A landscape with many valleys, sampled at points; each row gives a point and its height.
From any point a ball rolls to the lowest of the 2 points nearest to it. It stops when none of these is lower. Distance is the straight distance between rows; heights are no part of it.
(244): [ 52  41  35 -35  25  18 -12 -26 -18 -12  24   5   7  -3 -22 -33   0 -50
  -7  27 -29]  (h 294)
(673): [-29  11  27 -43 -54   4 -21  37 -25  16  23 -16  26 -38  18 -10  46  20
 -37 -37  55]  (h 191)
(63): [-41 -14  51 -30 -32   2 -27  37   2 -24  31 -19  12 -45  -5  -5  44  -4
 -58 -50  24]  (h 220)
(904): [ 16 -22 -20  14  26 -44  15   5 -36   0 -15 -26  24 -12 -35  -5  32 -17
 -22 -14 -46]  (h 566)
(137): [  1  29  -8  -4  28 -16 -24  -7 -30  31   8  16  14 -36  -9  28  33   1
  29 -24  19]  (h 277)
(882): [ 45  27  30 -39 -10  10  -9  12   3 -20  25  14  52 -12 -29 -50   8 -45
 -31  38   6]  (h 301)
(521): [-21 -25  52 -17 -37  40 -42  19   9   2   2 -11  31 -27 -10 -24  34 -25
 -35  -5  20]  (h 251)
(217): [ 14  -3   8  -6   4   6 -21  60  33   4  -5  34  -5  10  24   9 -31  40
  46 -33  25]  (h 395)
(185): [-61 -33  21 -23 -37  -6  12   5  13 -63  45 -12  11   3  25   2  28  27
 -11  -5  46]  (h 342)
(41): [ 16 -12 -24  13  13 -60  34   1  -8 -33  28 -46   2  -6 -43   3  27  20
 -36 -22 -20]  (h 548)
(275): [-26  48  10  -7 -11  17  15  11 -20 -22  55 -43 -33  24 -48 -16 -31 -21
  25 -20  11]  (h 348)
(240): [ 11  10  45 -22 -23  -1  25   2 -20 -42   5  -4  48  -8 -34 -30  36 -15
 -47  29  14]  (h 271)
(572): [ -1  13  -3   2  22 -58  14  38   9 -49  21 -25 -33  -5 -43   0 -10 -10
 -26  -2 -16]  (h 528)
(414): [  7  33 -22   5  48  17  17 -41  -3  36  16  29 -11 -13 -19   9  20 -28
 -12  30 -22]  (h 557)
(867): [ 15  61   6   3  22  18  11 -80   5  -2 -47  21 -11 -30  21  -3   3 -19
  -3  32 -22]  (h 605)
(135): [ 31   0  -5 -22   9  32  -5  11   1  21  39  24 -11  -3  29 -12   6  43
  28  37   4]  (h 295)
(101): [-20  47   7  -3  14  40  25 -30   8 -23  30  -7 -20  37 -39   2 -19 -39
  11  13  21]  (h 399)
(938): [ 57  19  31   6  19   2  12 -37 -20  -8 -22  52  -5  25  39 -11  35 -21
  18   2 -13]  (h 629)
(203): [ 32  43  16   6  -8   1  26 -51 -17   8 -32  45   5 -46  48 -12  38 -17
   0   3 -22]  (h 618)
(144): [  5  23  18  -2  18  12 -10  -7 -27 -11  24 -32 -26  -2 -31  12 -12   1
  25 -20 -12]  (h 302)
(97): [ -7 -19  -6   4 -30 -40 -22  -9  -8  -5  23 -87  -1  41   4   3  -5   3
  -7  22 -21]  (h 101)
(104): [ 16  -6  10  34 -10 -18   5   3  25  23 -51  36 -33  40  71  32 -17 -19
  23  14 -33]  (h 663)
(155): [-21 -88 -29  35 -47 -20  11  -2  29 -21  -2   5  17  44  16  20  17  -8
   3   2   4]  (h 204)
(513): [-13 -48 -11   2 -25   2   2  12  21  12  24 -20 -14  -5  41  13 -25  54
  22 -49  20]  (h 261)
(337): [ 25  22 -50   2  22 -23  29  17  -8 -30 -12  27  -1  27 -22   4 -17   0
 -19   9  -4]  (h 484)
(800): [ 12  25 -55  -7   6   7 -39  26  -1  -9  -8  22 -51  39  17  44 -33   5
  31  29   2]  (h 433)
(509): [ -4 -21  38  -3 -36  19  13 -20 -66  54 -14   5   6 -41  26 -13  51  26
  -6 -12   0]  (h 132)
(492): [ -5  17  38  -4 -24   8  24 -26 -36  35  10  15  28 -42  -7   0  66   8
 -43  -8  13]  (h 180)
(935): [ 22 -34  33   3 -18  17  42   7 -38  38 -39   9   2 -26  34 -37  28  20
  10   8 -24]  (h 188)
(921): [ 28  37  52 -18  20  21 -30 -10  -7 -14   5 -43  12 -20  -7 -27 -13 -16
 -30  -4  -7]  (h 249)
(211): [-11 -27  31 -19 -48  26   1  35  -3  10 -19   5  36 -38   4 -44   7  23
 -57  14  18]  (h 276)
(672): [-50   2  27  31  -1 -15  23   4  32 -46 -48 -11 -28  25 -13   0  16   5
 -51  23  40]  (h 231)
(103): [ 33  28 -28  -3   1   0 -19  38  12  20 -13  27 -20  47  44  24 -27  18
  44   3  38]  (h 414)
(158): [-11  41   1  -5  55   8  20 -57  -1   9 -17 -20 -27 -12  -7 -24 -10 -39
 -17  48 -43]  (h 584)
(926): [ 32 -20  -4 -11  -8  45  -6 -39   7 -34  14 -22  14  42  17 -24 -37  12
  16  21  -5]  (h 350)
(461): [ 36  -8   7 -47 -19  29 -25  48   3  20  45  12  37 -35  16 -19   8  50
  34  12   0]  (h 265)
(616): [ 14 -33 -12   9  25  -4 -45  18  17   2  13 -30  -4 -14  20  -4 -27  36
  21   0 -22]  (h 270)
(284): [-36 -28 -10  -3 -16 -13  36  -7  -2 -42  13 -19   7  -1 -18  -9  17  31
 -39  -4  35]  (h 341)
(807): [  2  19  41 -13  -4  -1  -5 -10  16 -53  16 -44  21   0  -4 -17 -15  23
  -9  12  11]  (h 195)
(369): [ 23   5  19  -3   6 -25  21  -5 -18  37 -13  38  10  20  45   3  24 -14
  51  22 -14]  (h 640)
(444): [  8  13 -10  -1  13  43 -49 -18  11 -11 -12 -18 -13  32   1  -7 -28 -18
  37  16   8]  (h 299)
(105): [-18  30  32  19  24 -26  49  -4   7 -25 -18 -23  -5   1 -25 -14  11   4
 -58   8  16]  (h 307)
(334): [ 19 -13 -19 -12  16 -14 -43  -2  39  38   4  24  45 -33  -4 -15 -21   5
  11   3  10]  (h 202)
(560): [-32 -57  11 -24 -32  12  14  17  -5 -24  18  22  -1   6  40   5   6  42
   6 -47  51]  (h 304)
(92): [ 35 -34 -35  35  -9 -30  25  16  -1  41 -23 -27  -8  21  47   9  -2  53
   3  27 -32]  (h 280)
(2): [-46 -54   2 -17 -32  16  28  20 -23 -32  -3  17  19 -23   1 -28  27  41
 -61   4  29]  (h 303)
(826): [ 20 -30   6  28   3  10 -38  -3  24 -24 -12   0 -20  28  50  16 -21  31
  26  27 -11]  (h 316)
(262): [  3 -63 -32  17 -31   3  13  25  32  16  15   5 -19  41  38  12 -21  46
  27   1 -10]  (h 190)
(558): [ -5 -10  31   7   9  -3  16  42  52  14 -18  47 -10  25  32   4  -4  44
  44  23  19]  (h 374)
(93): [-25 -15 -40   6  10  -7 -33  24  33  19 -29  30  23   8  -3  10 -35  -9
  22 -13  16]  (h 151)
(10): [-22   9 -16  15  -5   6  41 -36   3  46   1 -44   3  -9 -29 -13 -22 -32
  -5 -52 -13]  (h 603)
(475): [ 17  44  29 -10 -11  14  49 -21 -42  -3  -5  18  32 -12 -26 -23  32 -28
 -53  -2   5]  (h 232)
(12): [ 13  24 -11  11  28 -16  -7 -11  14  -4   4  32   1  11 -12  22   2  -4
  31 -41  16]  (h 311)
(271): [ -4  74  -1  -9  24  12 -16 -31 -19  20   0  -8 -23 -15 -19  10  -4 -65
  33 -49  -4]  (h 187)
(820): [-17  49  45  33  10  -1  26 -37 -13 -25   0 -10 -13 -25 -19 -21  14 -12
 -35 -24 -10]  (h 360)
(783): [  4  46   9 -27  51  30 -44 -34  -6 -15  -3  -6 -33  18 -18  -9 -19 -56
  35 -22 -12]  (h 246)
(359): [-19 -10 -43  13   0  27 -11   6  11  56 -37  -6 -33 -27  22  -4 -34  42
   0  10  19]  (h 164)
(884): [  1  -3  17   5   5  40   9  -8  41  22   7  46   0  13  43 -11  -6  26
  28  57  -3]  (h 337)
(110): [ 11 -26   4  10 -23  51  -8 -12   1 -17   8 -36 -23  42  43   3  -7  33
  42  44   5]  (h 368)
(515): [ 40 -17 -27  17 -14 -39   3 -16   4  53 -11  31  -7  34  41  38   8 -12
  36   2 -34]  (h 651)
(525): [-15   7 -34  -6   0   8 -27  15   4  49 -44  28 -11   2  10   7 -33   6
  15  50  16]  (h 82)
(121): [-60   1  -6 -14 -20   7 -11  20  -2  11  -6  18  37 -44 -38  24  16  12
  -9 -17  36]  (h 127)
(344): [  8  36 -30   2  56  -3  33 -51  37  16  25  27 -29 -11 -15  11 -33 -28
  -6 -12 -29]  (h 526)
(400): [ 13 -55 -45   7 -33  -9 -12  15  12 -18  13   6  24  37  15  26 -11   7
  45   7 -16]  (h 96)
(683): [ 31  -5 -18 -22  -9  26 -27  25  21  33  40   9  49 -62  -4 -13  -3  23
  -5 -23   4]  (h 239)
(716): [ 10  21 -64  -4  11 -30  -1  14 -14   1 -15  19 -49  31  -4  54 -30 -26
 -26   9   2]  (h 457)
(16): [-28  18  -3 -28 -54  -1 -13  49  -1  25  -7  -5  43 -40 -13   0  -7  20
  -9 -44  62]  (h 162)
(95): [-14   0  37 -12  20  -4 -35  24  20 -63  -1   6   9  -3 -21  -8  -8 -10
 -14   7   6]  (h 134)
(575): [-19   1 -23   5  37  20  13 -31   2   7  21   3 -26  51 -54  -9 -35 -56
  -8  21 -22]  (h 446)
(846): [ 22  27  27  17   9  13  18 -38 -39 -23  18  -9  -9 -12   1  13  18  16
 -11 -24  11]  (h 349)
(523): [-18 -26 -22  35 -14 -37  -6   1 -23  45 -13 -56 -16  35  23  12  -1  16
  17  28 -17]  (h 203)
(586): [-27 -18  17  23  21  10 -25  15   8 -12 -26  22  16 -31 -26  16  16   4
 -15  -3   0]  (h 63)
(432): [ -7 -24  -8  28 -12 -26  28 -31 -15  16 -16 -40  14  21 -33  14   6 -41
  -5 -15 -38]  (h 582)
(606): [-30   5   8 -26 -18 -45  16  34  13 -54  60 -29  25 -22 -71 -17 -23 -40
   2 -10   3]  (h 558)
(228): [ 19 -13 -30  20  33  29   2 -39  34  -8  13   3 -14  20 -26  -9 -30 -12
  -9  -2 -22]  (h 485)
(194): [-13  -8 -11  13  26  -7 -33 -33   4  -4  -7  13   6  10 -24  21  16 -53
  25 -26  -6]  (h 344)
(706): [ 38   5 -33  19  12 -43  28   5 -27  34 -37  -2 -19 -12  30  17   5  15
 -12  -1 -40]  (h 310)
(223): [-30  -9  29  12  14 -52  23  28  -7 -36  34 -24 -10  18 -67 -29 -18 -40
  -2 -20 -29]  (h 544)
(253): [-52  -9   7  13   5  -6 -15  23 -10 -40 -51  -8 -32   7 -18  27  11  -8
 -25  -4   9]  (h 145)
(678): [  0 -20   4  17  -3 -13  30  40 -47  36 -42   7 -35 -16  43   5  13  40
  15   9 -24]  (h 250)
(928): [ 23  -2 -47   0  -8 -50  24  28  11 -64  15 -11  -8   2 -32  34 -31  -3
 -24  23  -4]  (h 507)
(474): [  3  35 -36 -33  16  15 -24 -15 -26  42 -19   2  16  -7  -4  15  -5 -40
  29 -33   9]  (h 242)
(651): [ -3 -34 -25   3  -8  38 -40  16  26  28 -14 -19  -5 -43  -4 -13 -22  39
  -2 -32 -10]  (h 229)
(4): [-19 -51 -16  35   1 -26 -41 -17  23  15  -6  41  19  26  15  39  22 -32
  32   0 -13]  (h 376)

Where does a ball stop that starts at each point below?
(515) | (144)
(284) | (586)
(800) | (525)
(432) | (525)

Call two points neighbours if one is among the 2 nearest of the other. Go from one point of each pair to the other, from neighbour to neighbour, staying as low as possible. Name the highest point that can't be avoided.
(509) and (586) | (882)
(509) and (97) | (706)
(586) and (144) | (820)
(586) and (400) | (185)
(271) and (525) | (110)
